Points, in no order, along strands that fork, close into loops and pass close to each other.
In the rows, 128 means zero.
Points whose rows are less than 102 apart are linked; no others are. Some points are linked to none.
domo: [120 115 124 125 165 143  99  97 106 182 133 179 101  60 155 152 138 137
 156  98 111 122 131 105 119 133]
taniv: [195 187 161 150 111 156 131 136 147 127 159 153 116 132 146 127 105  99
 103 121 146 160 115 146 173 111]
midal: [ 92 129 102 149 110 154  85 125 138 142 174 159 101 107 109  75 157  99
 143 131 111 142 175 146 112 193]
gupe: [190  85 118 114  82 159 203 107 143  85 142  97 140 157 134 117 132 121
  74 106 107 133  98 133 134 113]
nepu: [104  84 112 148 122 149 124 119 128 161 150 164 105 110 138 126 127 129
 129 115  98 120 141 106 103 171]
dopar: [137 111 143 123  98 113 172 150 139  85  93  99 167 185 129 132  90 155
  87 147 156  98  94 131 127 126]
ripaz: [ 70 134 129  86 210  83 104  82  90 137  76  86 131  77 130 145 159 154
 201 106 134  77 116 115  96 111]
pasi: [ 98 183 123 135 164 129  58 131 138 154 149 140 111 116 105  87 148 114
 176 160 158 138 163 159  87 159]
fev: [146 134 131 155  98 145 129 123  98 138 124 176 144 145 140 179  88 142
  98 156  86 189 104  83 185  84]
tatag: [ 71 158 116 105 181  91 109  73  69  92  84  77 143  97 108 133 177 166
 158 145  98 104 138  99 120  51]
ded: [195 136 168 197  64 143 158 167 129 136 131 164 152 178 147 170  73 132
  71 137 139 118  87 121 150 146]
Dapil: [173 145 128  92 129 160 156 117 159 113 165 101 112 120 119  87 173  86
  97  91 109 140 140 153 135 126]
Pib: [175 112 155 201  63 147 185 172 112 121 113 148 194 201 149 183  65 155
  68 153 131 114  76 118 149 133]
dirab: [ 78 135 129  88 185  94 125  82  95 115  92  76 133  93 120 134 164 155
 170 118 112  98 146 111 105  90]
mep: [101 116 126 156 127 107 103 190 156 159 118 148 130 161 117 108 105 143
 152 137 178  93 147 148 101 199]
gib: [115 194 151 106 180 105  94 107  97 130 105 139 125 103 124 153 134 156
 152 142 126 148 132 118 160  43]
zonav: [132 144 125 138 108 132  98 100 100 102 100 164 151 152 117 166 116 126
 103 162  72 209 128  83 185  72]
rurup: [103  70  91 164  88 143 137 153 159 126 149 135 121 146 111  88 138  98
 108 122 103 119 156 130  92 206]
Fizor: [143  83 111 152  90 119 147 199 167 134 152 135 125 164 124 104 130 103
 124 100 162 106 123 165  95 208]
liki: [177 134 148 203  45 186 143 164 125 121 188 180 125 138 143 170 105  89
  88 116  79 156 118 111 163 152]
Noz: [ 87  88 101 185  81 143 131 172 143 145 132 150 140 159 120 115 110 122
 105 137 100 117 148 107 113 195]
Vapo: [178 138 148 165  61 193 117 134 133 111 179 192 129 112 147 168 116  70
  96 115  72 181 121 114 193 113]
Puvom: [ 87 154 109 112 159 106 110  76  90  87  87  91 145 120 107 114 160 153
 129 161  95 145 146 101 144  53]
mozan: [108 132 128 117 183 118  95  95  96 178 111 160 110  79 160 181 122 154
 169 103 117 125 113 105 116  96]
kek: [136 143 157 103 173 118 100  97  97 152 112 151 129 104 152 172 121 159
 149 111 125 151 119 107 153  71]
Zekez: [174  94 120  92 113 148 168 129 161 128 166 108 104 111 134  99 160  91
 112  73 134 128 123 157 108 155]
Zes: [101 200 155 106 145  93 117 110 119  77  90  84 156 142 103 145 119 148
 125 173 140 133 124 121 167  51]
gev: [118  66 122 126 115  81 153 206 164 124  90 106 139 170 105 110 124 129
 155 109 199  80 120 176  81 205]
Gazu: [140  72 120  90 155 147 145  84 106 154 126 139 126  91 151 163 143 149
 135  87  85 133 125 101 142  72]
nez: [141 149 145 126 138 124 113 129 117 146 128 163 124 114 150 179  84 151
 115 136 151 137 105 115 151  85]
kopip: [165 142 130 190  52 169 134 135 146 102 159 134 131 167 120 111 100  88
  91 152  90 167 140 123 146 159]
bem: [160 166 118  76 141 136 150 123 163 118 162  83 120 134 111  67 161  89
 123 110 143 134 149 164 121 144]
pivu: [143  70 127 125 147 161 133 121 120 187 164 184 105  65 167 172 133 128
 135  79 104 117 107 112 132 125]
pedap: [ 99  80 110  88 139  99 154 134 133 118 108  86 120 138 125  96 143 140
 131 119 153  95 119 146  87 160]
bepog: [ 68 178 156 136 138  94  95 150 125 113  88 113 147 139 122 138  75 169
 158 180 180 101 126 135 136 118]
Sef: [ 98 149 110 120 181 123  82  72  88 129 106 119 119  87 113  99 205 134
 154 130  76 144 182 117 124  91]
Fabev: [127 122 120 185  71 163 117 134 129 127 156 172 146 139 137 135 100  98
 101 155  85 172 144 104 150 146]
Pavu: [192 139 134 110 103 143 187 120 143  94 131 103 142 152 134 126 130 125
  81 114 120 141 105 127 159  93]
pevur: [120 155 112 113 157 134  93  80 112 115 128 122 120 108 120 113 187 118
 127 131  79 175 173 112 159  77]
rusut: [127 192 161 111 117 115 122 138 128  85  98 102 151 151 127 141  84 156
 115 176 167 139 106 127 175  56]
sikon: [132 107 130  83 190 108 133 107 115 180 126 134  86  70 141 141 140 118
 193  82 154  98 118 143  85 157]
nide: [171 113 142 136 128 166 123 135 121 173 175 190  92  67 166 177 121 113
 129  81 121 153 112 117 164 102]
Pigok: [151  84 113 109 113 132 170 145 145 130 147 136 106 113 141 118 133 124
 111  93 152 105 100 150  92 153]
sib: [107 107 128  92 144 106 153 113 120 120 103  98 133 126 146 141 120 157
 127 127 138 108  98 112 117  98]
migu: [145 156 139  77 145 111 156 141 166 112 136  67 128 145 103  81 146 122
 120 126 164 112 130 165 120 139]
Gudi: [143  41 125 114 108  96 205 169 147 139 100 113 133 153 138 145 130 138
 114  98 170  90  66 146  92 167]
Vasip: [129  96 146 151 114 116 150 161 125 158 115 151 145 153 155 166  78 160
 108 133 158  95  89 117 121 136]
teba: [ 86 197 141 111 171  83  75 141 120 119 114  91 138 126  95 104 131 137
 174 162 183 110 159 155 103 126]
pup: [169 155 142 177  88 135 120 177 177 104 133 116 150 195 111  86  94 110
 116 162 172 124 138 167 130 183]
magum: [ 93 117 116 157 132 116 104 166 119 176 124 161 122 137 139 118 101 154
 149 146 153 102 130 125 101 178]
nis: [139 135 131  89 202 135  97  90 117 173 141 139  83  60 141 119 183 111
 179  71 111 122 154 137 120 119]
senud: [164  65 128  91 133 109 194 163 133 147 135 122 110 112 137 149 141 126
 136  87 178  93  52 159  80 151]
didid: [147  69 115  81 183 152 133  62 101 144 130 132 109  69 146 147 184 122
 143  69  67 126 153 109 130  86]
Gazil: [142 181 142 157 103 131 114 121 130  92 113 123 150 172 119 124  84 118
 101 170 115 177 120 119 167 115]
ged: [196 144 153 138 108 156 142 133 139 148 160 169 113 111 162 171 112 123
 101 100 127 158  99 130 174 107]
damu: [108 139 154  89 192  94 112 133 129 163 121 116 105  99 137 139 119 143
 181 107 178  84 120 139  84 153]
Gek: [128 175 172 113 139 105 119 142 124 127 103 128 138 131 134 159  81 160
 128 145 167 125 101 124 165  74]
dekos: [ 98 176 140  96 151  85 124 117 126  95 103  65 151 135 114 123 125 158
 143 155 170  99 122 127 139  78]
Forad: [115 100  98 151  89 134 135 100 138  85 119 102 159 167 114  99 127 125
  93 159  82 150 148 101 126 138]
dilug: [174 106 138 176  79 138 171 176 139 149 137 153 140 167 146 154  90 143
  86 120 148 102  84 121 122 156]
kavoz: [115 126 150  70 148 101 157 108 106 106  86  91 150 129 134 161 108 179
 124 135 139 103  92 111 149  50]
meku: [ 75 162 129 102 204  80  90 112 104 146  98 101 105  90 126 134 144 143
 204 115 151  74 139 133  87 135]
Pir: [103 139 124  99 136  98 131 146 155 113 121  83 129 150 112  94 132 122
 140 135 170  93 143 167 106 148]
futum: [120  85 108  72 148 116 182 112 146 112 128  75 120 123 112  94 165 117
 133 112 127 117 122 134  97 139]
nir: [160 152 133  97 115 128 160 117 127  98 120  86 158 140 135 132 127 147
  92 144 120 132 120 120 159  62]
buvuf: [149 153 147 146  89 124 144 138 135  84  90  99 165 183 128 126  88 144
  94 165 135 127 112 128 148 118]
vubit: [167 167 136 163  79 182  99 117 140 110 185 157 111 127 131 127 128  66
 109 119  82 193 154 127 175 121]
pezi: [ 97 148 115 102 207 136  85  81 102 164 123 134  99  67 138 115 185 119
 184 104 113 124 166 129 101 145]
neka: [ 98  81 126 131 132 111 140 148 122 170 110 152 117 115 152 156  93 156
 141 117 160 100  97 120  97 165]
kibo: [127  67 133 113 104 110 186 171 142  98  86  99 157 170 126 132 107 153
 106 122 163  78  78 137 106 147]
pifa: [102  64 115 108 154 120 155  93 106 154 102 126 123 104 149 155 128 153
 141 108 113 109 111 106 110 102]
Sas: [ 97 148 143 128 135  98  96 192 157 131 111 127 142 153 101 124  91 149
 159 141 207  83 133 169 103 171]
Temo: [122 164 163 139 122 107 117 165 133 117  98 128 142 155 132 149  70 158
 128 153 180 107 106 142 143 126]
sov: [ 88 217 136 118 175 104  74 104 113 123 121  97 122 107  96 103 156 136
 171 163 149 136 159 143 132  83]
bisak: [135 211 151 149 123 124  83 128 129 108 126 130 140 162 116 116  94 107
 138 200 149 183 134 147 170 103]
Ninip: [119 145 109 141 122 140  97  93 105 107 121 147 128 126 118 121 155 108
 116 160  60 193 152  89 176  79]
nukil: [ 93  64  84 132 131 160 121  81  81 138 127 163 128  83 130 146 154 138
 117 118  35 146 150  82 124 105]
vuper: [134 196 132 115 170 118  87  86  97 110 122 114 128 119  98 125 184 112
 132 145  95 189 166 128 181  48]
gusuv: [116 150 117 148 122 130  93 118 127 133 135 151 127 132 134 111 112 128
 116 158 120 151 140 119 134 130]
bigu: [132  75 104 113 120 100 169 190 156 134 130 125 117 150 104 100 151 116
 148 100 181  98 120 165  75 209]
ligu: [110  92  84 132 112 160 133  88 115 115 139 125 123 114 129 127 157 125
 104 127  40 151 157  93 134 111]
kalup: [144  64 106  90 120 137 190 102 143 102 126  89 136 138 124 117 156 122
 105 108 107 117 104 133 115 112]
lika: [200 182 155 117 117 146 158 132 153 112 148 108 134 147 128 117 119 105
  94 119 152 151 122 144 171 101]
gasa: [ 87 142 107 185 106 123  87 141 134 132 124 135 141 163 119  97 103 131
 131 172 132 146 167 128 125 170]
zagim: [133  69  94 102 120 152 173  79 127  92 140 113 139 126 126 130 154 127
  96 111  65 141 135 105 132  91]
fos: [146 140 123 143 101 174 117 120 150 106 176 145  93 112 120  97 148  74
 110 125  98 169 163 134 161 142]
Ful: [179 148 146 177  60 160 125 152 160  93 161 114 138 178 116  84 106  74
 105 151 127 146 143 149 136 179]
Dab: [ 86 180 113 128 185 129  60  97 104 155 131 135 109  92 116  93 169 123
 186 138 136 126 178 135  94 137]
riti: [135  74 132  75 156  92 170 129 122 157 125 116  95  97 147 142 142 133
 169  72 165  97  84 145  76 159]
tiv: [139 136 122 133 101 157 117 132 161 120 182 133 107 122 115  83 138  95
 114 120 124 143 161 140 111 166]
vodo: [117  57 101 155 115 116 148 186 152 187 149 169 100 114 130 149 132 112
 146  83 156  92 109 138  72 230]
Fike: [ 62 162 132 108 142  79 102 135 117 107  91  90 138 128  98 114 130 165
 157 170 166  87 133 130 119 108]
pape: [121 159 123 170 117 131  84 171 159 118 130 123 154 179 109  94  98 122
 136 176 168 138 156 160 126 178]
Pev: [100 173 132 163 144 130  63 115 125 154 143 171 116 114 121 104 128 122
 146 165 135 160 168 144 129 144]
gonur: [133  67 105 188  71 138 150 191 160 142 170 158 113 144 115 111 133  90
 115 110 131  93 137 145  96 232]
sazo: [188 132 141 181  50 167 163 147 125 124 159 160 143 162 144 164  95 119
  71 136 111 156  90 114 158 130]
kekit: [ 76  83  95 177 100 156 115 142 117 156 147 175 121 127 125 133 122 121
 121 138  72 133 154  97 116 177]
kisu: [115  94 111  85 187 134 114  58  94 132 109 115 115  74 132 128 200 139
 155 102  73 129 173 106 120  83]

A tip is a point with one link. Name the tips that can be reached along the links from each point below, in the order of the rows.
Sef -> fev, kavoz, vuper
Noz -> nepu, gev
tiv -> midal, Pib, Sas
pup -> Fabev, nis

A fork is a point with three links, a tip a point with one. Leave the first point through the second and follow the links. Name the first fork or tip that comes.
kopip / Ful -> nis
Dab / pasi -> Fabev
Puvom / tatag -> senud
senud / Pigok -> kalup
kek / mozan -> Pavu

Name the points in between on the shortest way along the links from the first point to the second, in order.
magum / fos -> neka, Vasip, dilug, ded, sazo, liki, Vapo, vubit
kalup / Gek -> gupe, Pavu, lika, taniv, ged, nide, pivu, domo, mozan, kek, nez
ligu / damu -> zagim, kalup, futum, pedap, Pir, migu, bem, Dapil, Zekez, Pigok, senud, riti, sikon
kopip / pezi -> Ful, pup, pape, gasa, gusuv, Pev, pasi, Dab
